A landscape with many valleys, sampled at points; each row gives a point and its height.
A ball rolls from a point to the lowest of its 2 nearest points, and stops where none of them is lower. Distance is the straight distance between rows; heights are no part of it.
(260): [  8  10  15  -2   2  11 -15  -6  -2  21   0  -6  -3  22  11 -29  -3   1
 -13 -10  -1   5   3   7   6   7   1   6   3   9  -8 -15   7  -4 -12  -1
 -13  -3   0   4   8 -11   6  22   5   4   6  -8   5  -3   5   1 -23  -2
  -4 -17  -2   3]  height 214
(367): [-11  -7  -3  -5  16 -19  11  14 -19  10  21  17   9   4 -16  -2  -4   7
  -7  19  -1  16  -5  23 -12 -15 -21  14  -2  -9 -22  36  -3  -6  -1  18
  17   0 -17   5  -7 -25  -8 -22 -26  -5  11 -15  -3  -7 -17   5   3   7
 -14  -3 -16  -8]  height 578
(305): [ 18   1  20 -11  30   0 -23   3   4 -12   9   3  19  16  -5   4   7   0
   2  -6  -3  -8   3  13  32   0   8  26   9  18 -30   6   2   9   3  15
   6  -1  -3 -28  14   4   1  11   2  -1  22 -10   8  10  21 -16 -37  -5
  -1  -7 -17  14]  height 242
(531): [  7   4   8  -6   7  18  -6  -3   9   1   5  -4  -7   5  -7  -2  -8 -17
 -15  -8 -13  -3 -15  -2   6  16   9  24   5   7  15 -11   8   3   4  -9
   3  -2  -2  -1  -2  -4  29  34  13   1  -7  -9  23   9   5   6 -14   0
  -9  -7 -22   2]  height 197
(106): [ -7  -9 -14  -4  11   2  12 -20  -5  -8   4 -10  -9   1   0   6  13  -2
   4 -14 -11 -12  20 -17  20  11  14  -3  18 -10   2 -11  -4  23   4 -19
  -8  15  12   3   3  18  -9  -7   7   5  20  -4   1   1  17  -2 -12  -6
  -5   7   0  30]  height 250
(740): [ -6  16  -6  11 -27   8 -18  -2  17  -3 -21   3 -18  -7  23  -9   7  -4
  11  -5   5 -30  10 -16 -17   5  15 -20 -13  -5  24   0   4 -10  -8  -8
 -14  -5   0   9  -7  12  14  -2   5  -1  -4  18   2   5   1   7  21  11
   6  -6  22   3]  height 371
(323): [ 22 -12  16 -16  19  -3   9 -19 -14  12  12   4   5 -15  -9  10  -9 -11
  -7   3  -1  24  -4   3  26  28   0  15  33   8   1 -16  -1  20  24  -9
  -5  11 -11  -7   6   1 -11  10   7   7  -3  -4  -6 -24  28  -5 -23 -22
 -11  -6  -2   7]  height 318
(104): [-16  17  -6  12 -11  21  -4   1  23   0  -5  -9  -3   3   6 -11   3 -10
   1  -6  -1  -5 -10   2 -17 -16   7   3 -14  13  -1   4   1 -16 -15  -1
  -9 -13   5  -2   9  -6   8  24  -7  -8   5   6   2  16  -8  -4 -10  22
   7   0   8   0]  height 497
(189): [-28   7  -4   7   5  10   1   9  13 -25 -14   1 -17  -1  -6   4  18  -1
  20 -12  -3 -15  11 -11  -1 -21  -1 -12 -11   2  -9  20   4  -1  -7   6
  -3  -4  14 -14   5   2   0  12  12  -9  24  15  14  28   4   0   9  16
  17  18   4  16]  height 317
(875): [ 19  -1  -3  -3 -18  -2   0 -13   4   7  -6  -9 -13   4  -1   8  -4   2
  -7   7  -5  -6  -4 -14 -15   2  27   7  -3 -17  42 -19  -2  -4 -12  -2
  10   3 -11  17 -33  -5  19  11   6  15 -13   1   8   2  -7  11  -4   4
 -11 -13   1  -8]  height 196
(321): [-15   3   4  -3  17  19  -6   4   9 -19  -3  -1  -6   4 -14   3  11 -11
  18 -20  -9 -10 -10  -8  16  -8   1   7  -5   3  -7  16   8   7  -1   9
   2  -1   8 -23   2  -8   5  28  17   0  24  17  19  28  13  11  -6   2
   7   3  -9  16]  height 286
(127): [ 13  -1  26   0   0 -12  -7  10  -4   6  -2  -1  11  17  -6   0  -7  10
 -26  12 -11  14 -22  12 -10 -11  -1  14  -5  12   9   2  -5  -2  -6  17
   4 -15  -3   9  -9 -21  21  11   8  -3 -28  -9  10   3  -7  -2 -21  -3
  -2 -10  -9 -12]  height 98
(407): [ 12  -5  -4   4 -16 -10 -10  -7  -9   6  -7   4   2  -1  11  -4 -11  13
   3  10  15 -11  15 -10  -6  22   8 -16  -1 -22  16 -22   2  -2  -2  -9
   2   5  -5  17 -15   9   1 -32  -5  11 -21   2 -10 -14   0  13  27 -15
   3  -3   6  -5]  height 419
(882): [-18  -9   3  -7  17 -11  17  19 -21   4  16  19  -6  -6 -20   0  -6  10
  11   3   8  11  -3  11  -2 -12 -27   7   3 -16 -35  41   5  -3   1  19
  16   0  -9 -11  -6 -22 -18 -15 -12   1  29   1  -1  -4 -12   2  14   3
  -7   2  -5 -13]  height 567
(550): [ 11  -5   1 -10 -13  -9   0 -18 -23  26   1  -3   8   9   9 -17 -12   9
 -19  23   7  13   0   6   3   5   1  12   3 -13  -1 -20  -8  -5 -12  -7
   4   5 -13  22  -8  -7 -14 -30 -24   8 -17 -28 -15 -21 -12  -3   1 -15
 -18  -7   7  -8]  height 83
(498): [ -9   3 -13  -3  -1  -5  18   5   3  10  -3  -3  -3   7  -7 -18  -8   9
 -12  19   6  12  -6   5  -6  -8  -2  15  -6 -11   0  14 -16 -16 -13   8
  17  -7   2  11 -26 -26  15   0 -19  -2  -8 -10  12   7 -29   3  -9   2
  -7  -1 -12 -13]  height 617
(494): [ -1 -11 -11  -5   0   5  12 -19  -4   0   6 -12  -7  -7  -3  10  -5  -6
  -3  -8  -5  -5  -1 -12   6  14  13  11  14 -10   8  -9  -8  16   7 -13
   2  15  -3   1  -4   7  -4   6   4   8  15  -6   3   3   1   1  -2  -3
 -14  -9  -7  13]  height 205
(253): [ -2  -8  22 -10  27   1  -9   8  -6 -18  -3  10   8   8 -18   7   7   7
  18 -20  -2  -6   0  -3  22 -12  -7   6   4  -2 -16  25  14  14   9  29
   9   1   1 -25  -3 -15   4  19  26   5  19  18  22  23  18  11 -12  -7
  10  -3 -10  10]  height 255
(3): [ 10   0   1  13 -19  -5 -10   0  -2  -4 -12   6  -8  -4  17   9   2   8
   8   4   7 -20  10 -19 -19   4  16 -33 -10 -12  34 -11   0  -2  -1   1
  -4   2 -14  19 -21  12  10 -22   9   8 -17  19  -2  -2   4  18  22  -3
   5  -9  20  -3]  height 396
(534): [  7 -10  26  12   0 -14  -6  12  -2  -1  -6   3   8  12  -1  18   5  11
   7  -3  -5   8 -13   5  -7 -38   6  -9  -8  17 -11  25  -1   2  -6  26
   1  -4  -2  -5  16 -10 -15   7   5  -1   8  14  -2   3   6  -2  -9  -1
  10  -4   8  -4]  height 387
(103): [ 17  -1  28  -3 -16  -6  -4  -1 -13  20   0   8  24 -12  17   2   2  -8
  -1   3   4  11 -17   7  -6  -2  -3  -9  -2  24   8 -23   8  -4   6 -13
 -23  -6  -7   1  15 -11 -22   4  -4  15 -17   4 -10 -25  14  -3   2  -9
  -2 -15  42  -9]  height 416
(699): [ 14  -5 -16  -4  -8   2   9 -13   9   8  -8 -18 -23   8 -13  23   8   1
  -3  -4 -19  -4  -4 -23  -9 -12  26  16   1  -3  37   4  -8   6 -13   0
  10   5  -2   6 -19   3  10  24  11  10   6  -1  13  13  -2   1 -16   8
 -10  -6  -4  10]  height 139
(10): [  0  -7 -15  -5  -1  -3  16  -3  -9 -17  12   1  -7  -2 -14  17 -12  -8
  -6  10  -8   1  -7   2  -1  22  -2  17   8 -17  21 -10  -7   5  19  -5
  21   5  -8   7 -27   3  26   1   9   8 -10 -12  10   6 -12   5   9  -5
  -8  14 -27   0]  height 288
(54): [  6  -2 -13   6  -2  -9   8   9   3   5  -6  -5 -13  20  -2 -15   2  17
   2  13   3   4  22  -9  -6  -4  -7  -5  -3 -11  20   2  -8 -11 -20  11
  13  -2   7  13 -40 -17  20   0  -5   6  -7   3  13  10 -21   7  -1   6
   5   4 -14  -9]  height 628
(970): [ 11  18  -5   7  -5  10 -13  -7   3 -13  -8  -8 -10  15   5  -8   0 -15
 -15   3 -12  -3  -2   0  -7  26  14  11  -9   7  22 -30   6 -14  -3 -18
  -4 -11   0  14  -4   7  32  22   9   1 -28  -8   9  -1   7  10  -8   6
   1   2 -17   4]  height 247
(431): [ -9  -4  -4  -5  14  -6   9   9  -9  12  15   0   0  12  -3 -28  -7  13
   7  -4  19   6  18  14  17  -4 -20  14  13 -20 -36   8   2  10  -3   1
   0   9   7 -11   3 -13 -16 -14  -6   3  30 -13  -8  -8 -13 -10   1  -4
   1  -1 -12 -10]  height 541
(170): [ -7  -8  11  15 -20  -1  -3  24  11   9 -18  -1   7 -17  14  -5  -4   8
   6   3  13  -4 -13  -3 -18 -30  -4 -29 -24  18  -7  27   9 -13 -12  11
  -5 -12  -9  -3   7  -1 -23  -6  -5 -13  -3   4 -12   0 -12   0  16  11
  13  -3  30 -22]  height 455
(607): [ -3  -3 -12  -8   7   3  17   5  10 -13  10  -2 -12   3 -29   8  -4 -13
  -3   6 -12  -4 -10  -8   1   4   0  31   8 -10  14  11 -11   8   8   4
  25   3   2  -9 -28 -10  25  16  12  -1   5  -7  22  23 -12  -1  -3   4
  -7  17 -39  -4]  height 322
(247): [ 12  -9  19  -2 -28  -3   5 -11  -5  27  -4   3  12 -17  18  11   4   2
   6  -6  -1  -2 -15  -6 -13 -16  12  -9   2  13  11  -6   5  -2   2  -4
 -12   1 -13   1   9  -6 -30   2  -2  11  -2   6 -13 -19  -1   0  -3  -6
  -8 -26  48 -11]  height 431
(82): [ -9  -3  -1  -4  16   8   7   5  11 -16   1  -3  -6   2 -30  15   6 -11
   8  -2 -15  -5 -16  -9   4 -13   5  24   1  -1   2  25  -9  14   4   9
  20   2   1 -18 -11 -12  11  21  14  -1  15   9  18  27  -3   1 -11   6
  -1   7 -27   6]  height 315
(133): [ 19   0  13 -11  28  -2 -18  -8  11 -12  13   5  23  -5  -5  29  13 -11
   8  -6  -5   3 -15   9  34   6  11  12  12  30 -13   1   1   8  21   6
  -4   0  -5 -26  27  11  -7  13   3  -2   6   5   0  -2  36 -13 -38 -13
   1  -2   1  15]  height 243
(840): [  4 -10  19  12  -2  -8  -4  14  -2  -6 -16  -3 -13  18  -1  15   8  20
   9  -1  -6   4   2  -7 -14 -36   6 -22 -14  11  10  26  -3  11 -16  32
   6  -4  -2   9  -5  -7   0   7   8   5   0  13   7  10  -3   4  -6   5
  12   3   5  -3]  height 403
(406): [-21   6 -12  11   7   4   7  13  21 -24   5  -3   2   2 -13  10   1  -7
   5  12  -4   0 -19  11  -8 -21  -1  18  -9  12 -23  21 -13  -4  -4   2
   9  -9   8 -14  18  -1   1   2  -8 -19  11   4  -3  14 -11 -13  -8  15
   1  12 -12  -1]  height 518
(62): [  2   4   9   0  -2  11  -4   5   2  12   6   2  13 -12   8  -3   5 -11
  11 -18  12   5  -8   8   6  -3  -6  -4   5  10 -21  -4   6  -1   8  -5
 -17   6   5 -10  24  -2 -22  16   3   3  16  14  -5  -8  17  -4   0  -3
   2  -5  23   1]  height 326
(272): [  1  -9  13  -9  24  -7   0  -4 -11   0  14  -3   5  13 -15  -6  -5   3
  -1   1  -6  -3   8   6  24   5  -4  24  16  -3 -16   7  -5  17  11   6
  11   8   0 -19   1  -7   7   6  14   1  18 -10   8   5   6 -11 -19  -9
  -7  -6 -31   9]  height 190
(221): [ 22 -17  18  -2   1 -17   7  -7 -25   1  10   8   9  -7  -7  33  -4   6
  -3   4  -4  24  -9   7  -5  12  -9 -11  12   4  14 -11  -2   7  23   8
   0   5  -9   5  -7   3   1  -1  14   4 -30  10  -6 -14  15   1  -2 -16
  -3   5   7  -8]  height 254
(779): [  0  -6 -26  -6   1   5  16 -24   3 -13   6 -11 -11 -20  -9  21 -12 -19
 -14   1  -7  -9 -11 -12   4  33  18  24  13 -11  23 -19 -13   6  22 -23
  13   8  -8   8 -13  18  10   5  -1   5  -1 -11   1   0   0   4   4  -4
 -12   1 -16  16]  height 248
(989): [  9   7  19  -1   0  -4 -11  17 -10  14   3   8  -1   5  17 -19   9  10
  10 -20  18   8  19  10  10  -7 -13 -22   2   4 -22  -5  14   2  -2   8
 -16  -4  12  -7  19  -7 -20  11   7   2  17   8   2 -16  17  -5   8  -7
  14  -1  20  -6]  height 297
(646): [-20  14  -9  10 -13   6  -4  12  21  -9 -17   0 -12 -11  15  -6  14   2
  15  -8   3 -20  14 -13 -12 -15   2 -29 -22   2   1  16   4  -2  -8  -2
 -14  -8  10  -1  11  16  -4  -3   1 -14  12   8  -2   7  -4  -5  17  23
  16   3  17   6]  height 344
(625): [ -7   5  -6  -2  -2 -12  16  13  -3  -2   8   5  -3   3 -19  15  -2  -5
 -16  26 -12  14 -20  12 -22 -15   0  16  -7  -1  15  26 -17  -6  -3  14
  24  -9 -11  14 -22 -14  14  -6 -11   0 -19 -12   8  10 -23   6   1   6
 -13   9 -11 -14]  height 607
(687): [ 13   4   8  -8   8  -5  -4 -15 -10 -17 -20  -4 -30  28  -6   6  18   2
   0  -2 -21  -5  11  -4  18  -1  20   9  -3  10  10 -13  -7   6  -4   3
  -8  -8   6   1   3  14  23  23  21  -1  -4  -4  16   3  13 -10 -29  -3
   7  10  -7  20]  height 229
(404): [ 25 -18  10   3  13 -24   5   0 -31  -3   7   2  13  12 -12  29   0  18
  -3  12  -6  15   5   6   7   5  -9 -12   9   8   2  -6  -9  15  18  14
   5   1   4   2   2   8   4 -13   9   0 -26  -1 -12 -16  10  -6 -11 -18
   6   3 -14   1]  height 219
(366): [-17  11  -3  10  -5  12   2  10  31 -14  -6 -13   1   0  -8   8   4 -14
  -2   4 -13  -5 -31   3 -17 -28  17  20 -10  19  -1  17  -5  -9 -11   7
   2 -11   4 -12  15  -6   4  22  -1 -12   5   5   0  19  -2  -7 -20  19
   2  -2   0   1]  height 507
(423): [  3 -10   8 -15  21  13  -2 -18  19  -7   6   2   9 -22 -12  27   4 -21
   3 -20  -9   5 -31 -10  27   0   5  13  15  15   5   9   6   8  22   3
  -3   5  -4 -19  20  10 -14  19  16  -1  11  22   5   5  25   7 -22 -10
  -8  -6   6  11]  height 195
(261): [ -1   4  12  -1  -4   6  -8   5  -7  18  -4   0 -11  11  12 -29  -7  12
   0 -16  15   3  12   2  -1  -5  -5  -7  -3 -12 -11   2  16  -3 -16   7
 -11   0   2  -4  -1 -18  -9  17   3   6  14   4   4   1  -6   8   6   3
   5 -18  10 -13]  height 261
(862): [  3  -3  -3  15  -3 -10   2 -12   3 -21   0   1  -1 -11   8  25  19   1
   7 -10 -11   0  10  -9   0  -1   4 -31  -4   8   8 -13  -4   3  17   4
 -15  -3  10   2  26  30  -5 -12   4 -13 -12  13  -6 -12  25  -4  -3  -3
  13  12  25  11]  height 325
(422): [ 15 -12   2 -11   2  -9  12 -23 -12   3  12   4   5 -22 -11  26  -5 -13
 -11   4  -7  22 -10   2   7  25   2   3  22   1  15 -19  -1  10  27 -10
 -12  11 -15   0   3   8 -12   3   7   2 -21   3 -11 -23  22   3  -7 -14
 -13   0  13  -8]  height 289
(561): [  0 -13  14   9 -30   1   6   4   6  16  -8  -4  10 -21  16  11   2   0
  10   0   2  -9 -15  -7 -25 -31  10 -18 -11  16   5  20   1  -7   2   7
  -3  -7 -11  -2  13   2 -29  -8  -5  -1  -2   7 -19  -7 -10   2   6   7
   3 -11  47 -11]  height 444
(252): [  1  -4  13  -5  18   3  -3   4  -6 -14  10  11   5  -5  -7   0   7   1
  15 -24  -2   2   6   2  19   5 -23 -18  14  -2  -8   0  17   9  21  18
  -2   1   6 -15  -2  -1   5  13  30  -5   3  26  15   6  20  11   3 -11
  10   8   0   2]  height 212
(544): [ -1   3 -12   2   2   1   4   2   5 -11  -3  -1 -26  17  -9 -14  11   8
  10  -1  -7  -7  29 -13  -6  -1  -5  -2   2 -13  15  -3  -1  -5 -11   6
   4  -1  12  -1 -35  -8  20   9  17   4  10   8  26  21 -10   7   6  10
   9  13 -21  -3]  height 637
(186): [  5  -1 -16   5 -19  -8  -2 -12  -2   9  -5   2   6  -7  18 -10   2  10
   6   3  17  -9  21 -15   1  19   8 -12   8 -13   1 -19  -2   9 -10 -20
  -5  10   5  15   4  16 -18 -41 -19   5  -1  -6 -24 -25   1  -4  15 -10
  -3  -6  14   7]  height 443
(729): [  4   3 -12   5  10  11  -6 -14   3 -19   2   3  -4  -8   0  -2 -10 -19
  -2 -16  -5  -6   1  -6   5  48  -5   2  12  -5  10 -28  12   3  20 -18
  -2   5   0   1 -13  13  23   6  16   5 -15   4   3   0  13  14  10  -7
   2   8 -21   6]  height 213
(317): [-11  -2 -19   5   0   9   5 -21  11 -15   0  -1  -6 -19  10  14  12 -12
  12 -22 -10 -19   7 -21   0  10   6 -11   9  -2  11  -8  -1   9  13 -10
 -16   9   9   2  13  24  -7  -2   7  -9  10  17  -2   5  22   3  -3   4
  -1  -1  20  20]  height 293
(199): [-22   6 -15   1 -14   0  -5  10  14  -3  -5   7  11 -18   9 -11 -11  -1
  -1  19  11  -3  -3  10  -8   3 -15  -8 -15  -4  -7   0  -3 -18  -1 -14
  -1  -4   4   4   7  10  -1 -22 -20 -16 -17 -11 -16   4 -26  -7  35  12
   1   7  -4 -11]  height 496
(243): [ -1  17 -18   3 -18  22 -23 -22  10  13 -14  -2   4  -4  17 -29  -7 -28
  -6 -16   8 -13  13  -2  -7  36  16  12   8  -8   0 -25   3  -6 -11 -35
 -10  12  -4   6   5  18   0  -7 -20  18  -1  -4 -21 -13  10  -3   5  -3
 -13  -3   7  14]  height 331
(475): [ 20  -4  12   2  20 -17  -5 -11 -27 -14  -7   0  -1  23  -7  23  12  12
   5  -1 -15   6  13   5  16   5   9 -10   4   8   2  -7  -1  11  12  14
  -2  -5   2  -5   9  14  16   4  19  -2 -18  -3   6  -9  18  -7 -24 -11
  11   7 -14  21]  height 169
(577): [  4  -9   0   3  -3 -16   7  19  -6   1  -1   8   4  -6  10  11  25  28
  11  -5   5   0  33 -10  12 -22  -5 -45  -5   0  -5   8   3  16  -2   3
  -6   3  17  11  22  17 -24 -34 -10 -10  17   6 -12 -13   2  -9   9 -12
  12  13  16   7]  height 478
(790): [  5   0  14   3   2  -5  -5   0   1   4   6  -8   8  18  -1  -8  -5   8
 -15   7  -8   9 -11  16   4 -11   3  16  -1  15  -8  -3 -11  -1 -10   4
   0  -6   3   1  13  -7   6   6  -3  -8   0  -8   2  -1  -2 -11 -30   2
  -4 -13 -11  -2]  height 160
(80): [  6   6   5  -7  21  19 -13  -7   3  -5   5   9   0  -9   4  -4   0 -20
   8 -25  -3   2   1  -1  10  32 -21 -11  14  -3   3 -18  27   3  21  -4
 -14   1   5  -5  -5   5  12  14  29   4  -7  20  10   4  15  21  13 -14
   3   2  -1  -4]  height 161
(152): [ -4  -2  14 -12  -1  20   9   5   1  13   9  11   8 -17  -4   2  -9 -20
   0 -11   7   4 -30  11  -3  -6  -2  21  -1   7 -27  17   3 -12   1   5
  -9   0  -8 -19  18 -15 -17  19   0   3  25   8  -1   2   8   1   0   2
  -3 -10  17  -6]  height 350
(342): [ 12  -2 -14   4  -2 -12   9  -5  -1   8  -9 -19 -20  19  -9  28  16  18
   0   8 -15  -3  11 -14  -2 -30  18  -3  -7   2  32   6 -16   7 -23   6
   7   6   7  16 -10   8  -1   1  -2  11   4  -5  -6   5  -8  -6 -23   3
 -10   0   4  13]  height 68
(483): [ -9   5   0  -5   5 -12   9   8 -12   6  28  11  19  -8 -12   9  -2 -13
 -14  18  -8  13 -27  24 -19 -11  -7  19   3   3 -24  27  -2 -11   0   6
  10  -1 -18  -5   8 -17 -16  -9 -16  -8   8 -16   0  -8  -4   4   3   9
 -21  -2  -2  -5]  height 587
(660): [-34  12 -28  -3   3  18  13   6  17  -2  -2  -7 -16 -11  -7 -25  -7  -8
  14  -8  17 -11  19 -12  -3   4  -3  16   2 -24 -10  14   3  -8 -17 -13
   2   5   9 -10 -17 -12  -1   9 -10   2  25   7   6  23 -19  -6  14  23
   2   0  -8  -4]  height 655
(540): [-29   5  -8  -7 -19   3   7   3   7   6  -5   8   0 -29  11 -11 -13  -2
   9   5  16  -8  -4   4 -15  -2  -1  -6 -12 -17 -10  20   7 -13  -7  -8
  -3   3  -8  -1  -7   3 -15 -11 -15  -5   1   2 -10   5 -19   4  32   9
  -3  -5  17 -11]  height 479
(2): [  1  -7 -10  19   6 -13   6  -4  -4 -25  12  -3  14  -4  -4  28   5   3
   2   5  -7   7  -1   5   5  11 -10 -14   1  14  -4 -21  -9   1  26  -8
  -1   0  14  -4  22  26   3 -18  -1 -20 -25   5 -15 -14  14  -9   3  -1
  10  21  -5   8]  height 354
(405): [-10   5  -5   3  14   7  -5  13   5   0  14  -1   9  13   1 -17  -5   3
   3   5  12   3   8  17  11  -1 -24   8   3   1 -35   1  -1  -2   5  -5
   1  -1  13 -17  18  -2   0  -8  -5 -10  13  -7  -6  -1  -5 -13   3   4
   5   8 -19  -7]  height 527
(469): [  2   6 -13  10  -3   1  -2  -8  -1  -1   4 -16   2  19   9 -20  -6   0
 -12   6   5   2  12   5   7  11  -1   9   5   2  -7 -24 -11   1  -7 -21
  -1   3   7   9   4  12   1 -14 -19  -3  -5 -28 -18 -12  -8  -9  -7   4
  -7  -3 -14   9]  height 253
(125): [  9   0  16 -10  13  22  -8  -5   8  -6   1   2   3 -14  -4  22   1 -21
  -5 -19 -17   1 -35  -8   6  11   0  11   6  21  12  -9  18   2  16  -3
  -7  -2  -2  -5   7   7  16  31  23  -3  -7  13  19   2  15  14 -17 -10
  -7  -6  -7   9]  height 142
(257): [-22  15 -20  -4   3   4  -8  14  12   3   4   2  13  -3   6 -21 -14  -1
  -4   9  13   5   7  23   1  13 -28   3  -2  -6 -27  -4   0 -12   9 -13
   2  -4  11  -5  15   2   4 -19 -16 -10  -1 -15 -17  -4 -22 -12  29   8
   6  17 -17 -11]  height 512
(392): [ -3  16 -19   6  -7   7 -20  -7   4 -15  -9  -1  -3   0   9 -16 -12  -9
  -5   5   4  -9  11   4 -10  31   1   2  -8 -14  16 -29   5 -13   2 -18
   4  -4   3   9 -13  11  26  -1   1   7 -23  -3   0   2   0   8  23   1
   4   8 -17  -2]  height 260
(677): [  4   3  -7   5  -2  -3   4 -10   2   1   5 -17   0  12  -2  -4  -7  -1
 -28  17  -6   8  -7   6   7   8  14  26   5   8   3 -16 -16  -7  -4 -12
   9  -2   2   9   2   2  12  -1 -12  -2 -13 -28  -9 -10  -6 -13 -24   3
 -14  -6 -20   3]  height 211
(786): [  4 -11  20  -2   4 -10   3   4   2  -3   6   9  12  -7  -5  23   1  -3
   7  -2  -5   9 -29  13  -6 -29   7  15   2  12 -23  29  -2   0   3  19
   3  -2  -6 -14  22 -11 -23   7  -1   2  23  11  -5  -1  13  -5  -9  -3
  -1  -6  16  -7]  height 370
(780): [  5  -2   8   3   8 -21   1  24  -3 -14  10  10  15  -4  -1  10  22  24
  14  -5  14  10  23   7  27 -23 -10 -34   5   6 -22  13   5  11   8  12
  -4   1  17  -7  26   6 -22 -18  -1  -8  19  16  -4 -10  14 -11   3  -5
  20  21  13   7]  height 495
(215): [  7  12 -15   8 -10  10  -6 -27  -2   2  -7 -15 -12  10  17 -22  -1 -12
  -9  -9  -1 -11  18 -10   3  27  23  13   8  -7   7 -30  -5   6 -17 -28
  -6   6  -2   9   4  18  -6  -7 -17  15   6 -24 -17 -16  10  -4 -16   0
 -10  -9  -2  20]  height 296
(359): [ -1  -4   7 -11 -10 -12  -5   2 -14  27  -4  10  11   2   4 -28 -13  16
 -13  22  17  11   1  15  -2  -3 -19  -2  -6 -15  -7   0   1 -14 -11   7
   5  -1 -11  13 -10 -18 -15 -24 -18   1 -16 -14  -4  -8 -21   7  18  -8
  -8  -4   7 -23]  height 159
(776): [ 12   1  15  -3 -16  -5  -4  -2 -11  12   3   8  19  -3  10   0  -5  -5
  -9   9   2  11 -16  10  -8   3  -9   0  -4  15  -3 -20  -1  -9   7  -8
  -8  -6  -3   1   7  -4 -11  -6  -7  -2 -24  -6  -5 -12   0  -4  12  -4
  -7  -3  14 -11]  height 400
(331): [  1  10  -7   0   5  26 -14 -15  10  10  -2   0   9  -6  11 -14  -5 -35
  -5 -19   3   2   3  -1   1  40   4   8  14  12  -9 -32   7  -2  13 -32
 -13   8   1  -5  17  17   1   4 -11  11  -4  -8 -16 -13  15  -5   4  -9
  -5   6  -1  14]  height 360
(46): [ 19  -4  12  -3 -10  -9  -4  -2 -15  10  -4  -4   0  18  -3  -4 -11  12
 -21  15  -6  10 -14   4  -8   5   6   8  -7  -7  26 -15  -1  -6  -6   7
  11  -7  -7  18 -26 -13  23   5   3  10 -31 -10   9  -1 -11   7  -7  -6
  -7  -8  -6 -15]  height 158
(485): [-19  -9  -4  -9   5  -1  19   3 -10   1   9   5  -8  -3  -9  -8 -11  10
   7  -2   9  -1   7   0   2   1 -17   3  10 -26 -17  17   0   5   2   5
   7  13  -3 -11 -15 -14  -7  -4   2   6  20  -1   5   6 -18   3  15  -1
   1   0  -8 -10]  height 555
(816): [ -6   5  11   5 -11   4  -9  18  10  19 -10   0  12  -5  10 -23 -12   7
 -13   7  18   8 -11  15 -10 -15 -10 -10 -23  13 -13   7   9 -23 -14   9
 -13 -17   0  -2   3 -15 -12  -4 -14 -11 -10  -2  -4   2 -16   0  10  11
  12  -6  18 -25]  height 470
(36): [-13   0  -6  -1 -18  -3  -6  14   9  16 -17   5   0 -23  19 -19 -11  15
  11   6  27 -17  13  -8  -9  -3   2 -29 -10 -19   2  18   9  -6 -17  -2
   3   4 -10   2 -13   3 -12 -21  -9   0   3  11 -10  -2 -19   3  37   3
   9 -10  16 -19]  height 462
(707): [ 11  -3  -2  14  -3 -10   0   0 -12  -8   3  -1  16   5   4  12  -5   0
 -12  15  -1  10  -8   8  -5  18 -13  -2  -8  14  -1 -28  -5  -6  19 -11
  -1  -5   8   1  15  12   5 -20  -8 -12 -36 -16 -14 -15   2  -9  12  -4
   3  11 -12  -1]  height 377
(411): [  5   1  -3 -11  18   5   2 -22 -11 -18  -7  -5 -23  10  -5  -2  14  -7
   7 -13 -16 -13  20 -13  27  18   7   0   8  -1  -3 -15  -2  16   8  -8
  -8   4   9   1   0  15  11  11  23   5   9  -5  13   3  18   2 -13 -15
   4  10 -12  27]  height 279
(943): [  2 -16   6   7   3 -11   8  24 -11  -1 -12   3 -14  14  -3   7  13  30
   7   3  -1  -6  29  -9  -1 -32  -6 -39 -15   2  11  24  -5  14 -20  24
   4   2   2  19  -4  -3  -6 -14   3   2   7   9   3   6 -13   4   6  -2
  14  11   1   0]  height 421
(637): [  8  -8  11 -13 -15  -9   2  -1 -21  19  -2   9   5   3  -4  -3 -13  11
 -10  27   3   6  -9  10 -17  -8  -3  -4 -13 -16  20   3  -3 -10  -8  15
  15   1 -20  23 -30 -12  -1 -18 -11   9 -23  -7   3   0 -21  15  16 -10
 -10  -3   6 -20]  height 215
(785): [-20   8 -29  -4   4  13  10   1  18  -4  -1  -7 -14   4  -9 -31  -6  -4
   8  -3   6  -7  24  -6  -1  13  -6  18   9 -19   4  -1   1 -14  -8 -10
   9   1  13  -5 -33 -12  17  12   2   3   9  -1  17  21 -15   1   9  12
   5  11 -29  -6]  height 647
(767): [-15   2  -9  -2  -4  -9  14   6 -11   0  19   9  14 -13 -12  24  -4 -11
 -11  22 -12  12 -27  14 -29 -12  -5   1  -5  -2   7  24  -1  -7   8  10
  23   0 -20   8  -9  -5   0 -16 -14  -3 -16 -12   2   3 -15  11  20   9
 -19   6  -2  -2]  height 597
(726): [ -2  -3  -6  10  -5  -9  -4  25   6   2 -13   0 -15   2   9 -14   4  22
   8  10   9 -14  26 -14  -4 -10 -10 -40 -18 -12  15   9   2  -2 -19  12
   1  -4  -2  12 -13  -2   3 -18  -4  -6   0   6   5   2 -18   4  27   7
  20   0   3 -11]  height 442
(696): [ 11  -1  -7   7 -15  -8   0   3  -5   7  -5   2  -1  -7  17   2  17  22
  11   0  11 -10  24 -18   1  -3   2 -34  -2   0   3 -10  -1  14  -3  -7
 -11   3   9  19  14  19 -18 -34 -14  -7   3   1 -14 -23   3  -5  11  -7
   7   0  23   7]  height 461
(541): [-24  16 -19   2  -5  18   2   0  18  10  -8  -9 -11  -7  11 -26   2  -5
   9 -17  17 -16  19  -9  -2  -5   8   6   2 -18 -15  12   7   5 -23 -19
 -16  11   8   1   4   1 -15   1 -16   2  35  -2  -9  13  -6  -9   0  23
   1  -8  11   9]  height 665
(150): [-11  20   0   7  -4  18 -11  11  20  11  -5 -10  10   7  13 -27 -11  -3
 -14   2   9   6  -8  14 -12  -9  -7   1 -20  12 -20  -1   0 -24 -12  -1
 -10 -16   7   0  13 -16  11   7 -13 -10  -5  -4   0   8 -12  -5  -9  16
  11  -4   4  -7]  height 484

For each start below, name the point where the ball stops.
(247) | (494)
(366) | (494)
(406) | (494)
(577) | (80)
(541) | (80)

Call two points neighbours if one is among the 2 nearest of the other. Go from one point of each pair to the other, from neighbour to neighbour, staying as low as possible. Name the highest point that can't be avoided.
(125) / (80) | (392)
(475) / (125) | (607)
(475) / (494) | (411)
(342) / (550) | (637)
(342) / (125) | (133)
(127) / (342) | (875)
